Each scene shows the same named points in several views. A view is turned or mirrored, and shifted as a whole, has a little noise and may leave points out.
In the rows, zero is written as 100.

Scene 1
View 1
zut: [99,90,117,92,89,90,102,94,117,89,119,95,93,101,97,106,109,112,93,98,97,106,99,101,110,110,99,107,95,107,99,116,90,93,108,106]
Fanu: [89,92,104,109,99,94,90,63,118,72,96,98,97,122,98,110,97,114,84,98,100,92,77,93,90,104,106,91,93,106,89,110,109,112,89,94]
Mokup: [111,105,124,124,100,95,93,83,105,95,103,97,118,95,121,88,78,125,94,95,92,93,91,100,93,112,94,101,99,102,60,104,91,116,92,91]
fos: [98,104,114,98,114,97,110,87,124,71,88,103,94,98,90,97,98,119,89,106,97,97,104,88,97,105,108,100,116,122,82,107,99,105,97,92]
lizu: [84,81,131,85,91,96,98,101,107,95,119,96,94,101,108,109,103,100,93,89,98,110,76,111,113,98,94,112,100,106,103,111,80,86,117,106]
mavu: [106,90,128,107,78,90,88,95,103,110,135,91,112,97,120,101,96,114,101,89,92,106,86,112,110,115,87,110,81,91,88,113,78,97,109,108]
Bifes: [95,96,126,106,107,100,98,86,112,84,93,102,101,100,106,97,89,114,93,98,96,99,83,100,99,103,104,98,106,114,77,104,89,101,98,88]
Vedug: [73,88,121,88,112,100,104,92,115,74,95,98,92,106,101,109,98,102,81,95,102,99,72,99,97,89,101,112,121,118,95,106,98,102,102,97]
Seb: [86,91,113,115,92,94,83,73,105,87,111,91,107,119,117,109,88,112,85,89,98,91,64,103,90,102,93,103,89,94,85,110,103,114,92,99]
mig: [95,94,125,96,103,97,105,94,115,86,101,100,95,95,101,98,96,112,93,100,95,104,92,99,106,103,102,106,110,117,87,107,87,98,106,95]
muz: [90,91,114,103,90,92,91,84,109,88,120,89,105,110,108,110,99,111,87,91,98,98,80,101,98,104,92,109,93,97,94,116,101,107,100,108]
teb: [92,91,110,95,96,94,99,81,119,79,105,99,92,112,93,109,105,110,89,99,100,100,87,95,102,106,104,100,99,110,98,114,98,99,102,100]
dep: [84,92,133,109,109,102,91,89,103,90,95,101,108,101,120,98,79,110,89,91,96,97,66,108,95,94,96,106,110,109,71,99,85,106,100,88]
poto: [96,91,109,93,84,86,98,88,116,86,128,87,98,109,98,114,110,112,89,95,99,102,94,99,102,110,95,111,91,98,104,120,102,104,102,115]
niti: [80,96,118,109,119,103,96,74,113,70,79,105,97,112,103,102,83,112,81,99,99,90,69,96,87,93,107,96,117,117,77,102,103,113,89,82]
lal: [84,94,125,88,103,94,107,106,111,86,116,90,101,94,105,105,99,107,85,92,99,102,90,98,101,95,91,124,119,109,92,113,95,104,107,111]
View 2
Fanu: [125,92,111,105,116,96,88,106,94,95,97,110,102,111,86,94,97,105,123,104,84,99,103,110,82,91,108,112,106,97,105,136,99,116,108,66]
Vedug: [111,97,110,98,94,96,85,108,94,102,103,105,130,123,88,93,95,100,97,122,85,92,112,98,76,90,107,98,120,91,99,112,94,119,114,95]
dep: [113,79,109,89,96,104,87,102,86,107,113,110,122,120,107,101,92,112,104,108,98,75,93,89,88,81,101,101,95,87,118,114,94,108,111,96]
lizu: [109,76,94,105,91,116,89,118,93,86,100,106,114,132,91,92,91,103,93,110,95,87,119,96,109,107,100,95,124,102,105,92,98,103,121,104]
teb: [113,94,99,111,105,98,88,112,94,89,94,107,106,112,84,88,93,98,108,113,89,95,113,108,91,100,108,111,117,103,99,118,97,114,113,82]
fos: [101,105,94,108,101,89,79,105,82,97,96,105,114,93,88,84,89,94,105,127,97,82,102,105,75,89,114,121,105,101,98,121,87,120,101,87]
lal: [108,86,100,107,88,98,87,114,85,107,95,110,118,110,95,88,84,104,94,116,94,90,112,93,90,106,99,99,124,92,97,90,93,119,105,104]
niti: [115,99,116,94,107,89,82,98,90,105,110,109,125,112,95,98,96,104,110,117,87,86,95,100,68,74,108,109,97,85,109,137,93,119,108,80]
Mokup: [114,72,100,100,103,98,86,104,76,107,107,119,93,93,112,94,86,116,116,98,109,73,84,96,96,91,99,117,85,90,118,117,89,108,94,86]
mavu: [113,59,90,108,98,119,94,119,84,89,98,114,85,117,103,91,85,116,109,91,107,80,107,97,124,115,93,104,109,102,115,92,98,98,108,97]
Seb: [129,73,116,101,109,103,95,106,92,102,102,117,99,121,97,98,93,117,122,91,88,97,99,102,95,96,96,100,104,88,113,123,102,111,109,78]
zut: [108,86,88,115,99,104,87,119,89,84,89,107,99,111,87,83,89,99,103,112,95,89,116,107,104,112,105,109,120,108,100,100,95,110,110,92]
muz: [122,77,106,107,104,103,93,114,90,98,94,114,97,116,93,93,89,111,113,97,91,98,108,103,99,108,97,100,116,95,105,107,99,113,105,84]
mig: [102,89,92,103,97,100,83,110,84,93,102,106,110,104,96,86,88,100,101,120,104,74,102,100,93,94,108,117,104,102,107,111,89,110,107,93]
View 3
Bifes: [106,107,101,109,107,91,123,78,102,93,102,96,106,98,104,111,101,96,106,81,107,97,116,90,103,100,98,116,91,80,106,93,100,97,99,103]
niti: [106,98,94,97,121,88,117,89,100,74,107,109,101,120,100,119,106,110,81,72,107,95,126,98,113,109,87,119,107,76,109,92,100,105,94,104]
Seb: [117,111,93,107,105,98,106,99,120,102,118,104,105,113,86,99,116,95,98,89,123,101,102,84,114,100,94,132,107,77,103,96,107,98,102,101]
poto: [107,117,92,98,92,93,117,100,110,120,105,98,107,102,97,109,113,93,107,102,129,122,95,85,114,88,109,100,103,95,113,93,101,96,126,93]
fos: [97,102,100,96,109,81,132,83,89,88,97,97,110,107,118,129,100,103,99,80,106,107,124,103,109,101,100,99,94,89,111,91,92,107,110,103]
mavu: [109,121,101,119,88,98,113,84,121,123,105,93,102,78,91,89,102,81,122,99,123,111,90,71,102,88,109,117,87,83,102,97,109,79,109,95]
lizu: [101,118,97,103,95,94,113,86,111,105,87,104,81,82,91,94,100,105,98,92,115,122,101,70,107,93,109,91,101,88,116,93,109,77,113,88]
Vedug: [99,106,93,93,109,86,116,89,103,83,97,109,86,102,98,108,104,108,84,83,113,117,113,88,112,103,97,99,107,85,113,93,105,90,108,93]
zut: [105,116,97,102,93,92,123,88,104,114,92,96,102,93,103,112,103,99,109,96,117,116,103,82,108,91,111,93,97,94,115,91,98,94,121,95]
Mokup: [105,107,104,117,106,89,121,79,107,94,117,93,117,95,104,105,100,78,116,82,116,92,111,96,101,100,92,138,82,72,94,100,100,94,92,106]
lal: [89,110,95,93,99,78,117,88,101,90,101,106,89,88,104,106,102,92,94,91,124,130,104,91,112,96,102,96,96,91,110,101,104,83,114,89]
mig: [98,110,100,103,102,87,126,79,99,94,93,99,96,91,107,112,98,101,102,85,110,111,114,89,104,97,104,99,92,87,111,91,100,92,109,97]
teb: [108,112,95,98,103,95,120,92,105,106,97,100,104,108,100,116,110,107,100,88,115,110,111,86,112,96,105,97,106,90,116,88,99,104,118,98]
View 4
muz: [89,114,108,118,85,91,86,118,119,120,110,109,108,111,90,81,123,99,78,98,103,97,97,114,78,98,87,91,95,103,103,116,90,83,106,98]
Seb: [94,119,110,111,90,87,86,121,125,126,109,103,103,112,98,84,117,110,74,114,104,96,86,110,77,104,83,81,106,95,98,122,87,78,118,91]
mig: [90,115,105,104,95,93,88,110,110,110,94,107,100,105,90,101,106,91,93,90,98,96,103,116,91,105,103,101,80,120,91,116,96,91,97,98]
dep: [95,125,112,84,95,89,92,110,116,124,98,94,92,111,99,106,104,109,92,103,96,89,90,120,92,114,88,85,85,115,89,115,94,86,121,88]
lizu: [87,107,110,107,88,88,86,112,100,118,106,102,103,118,92,88,123,108,84,74,109,94,94,119,84,97,100,101,67,127,113,113,87,98,102,99]
Vedug: [91,122,103,82,82,80,98,119,106,103,98,100,100,113,100,95,106,88,92,85,108,100,101,119,80,102,104,110,94,118,97,130,95,87,114,97]
mavu: [86,107,119,134,92,100,75,107,117,134,115,111,109,116,81,82,134,116,78,87,97,87,94,118,87,97,84,82,65,112,110,97,87,92,93,96]
niti: [96,127,99,82,94,83,98,118,118,106,90,97,93,103,106,105,92,90,90,116,101,100,95,112,85,112,100,97,113,106,82,134,96,78,121,94]
Fanu: [96,115,98,113,96,87,87,123,121,111,94,106,103,103,100,88,105,94,76,120,104,105,94,106,76,101,99,95,118,97,93,135,90,79,111,98]
Mokup: [93,126,113,114,100,103,83,105,133,129,98,108,95,101,88,107,106,101,92,119,82,87,96,113,99,115,83,74,92,100,77,105,98,76,104,90]
fos: [91,122,97,103,96,94,92,112,114,99,84,113,99,96,88,105,95,75,97,102,94,101,112,112,89,105,111,106,99,113,80,125,103,82,95,103]
Bifes: [94,118,103,108,102,96,84,109,117,117,91,104,97,103,93,104,103,99,90,108,95,95,96,112,92,109,100,90,88,112,85,116,94,85,103,95]
lal: [85,123,113,98,77,90,96,113,110,109,110,110,105,112,87,90,116,86,96,74,100,93,112,121,86,99,92,103,79,115,100,113,99,87,104,99]
poto: [88,109,106,130,84,93,84,119,117,114,110,118,116,109,83,74,127,91,79,91,104,100,104,112,76,90,95,99,91,105,106,116,91,84,94,104]
zut: [88,106,103,125,93,96,83,113,111,111,100,115,109,107,85,87,119,91,85,86,102,99,105,112,84,94,103,102,80,116,103,113,92,90,88,105]

In a view up to two points have been moved. Name them for each view, in the order of its rows, or write none.
view 1 => Bifes
view 2 => mig
view 3 => Vedug
view 4 => mavu
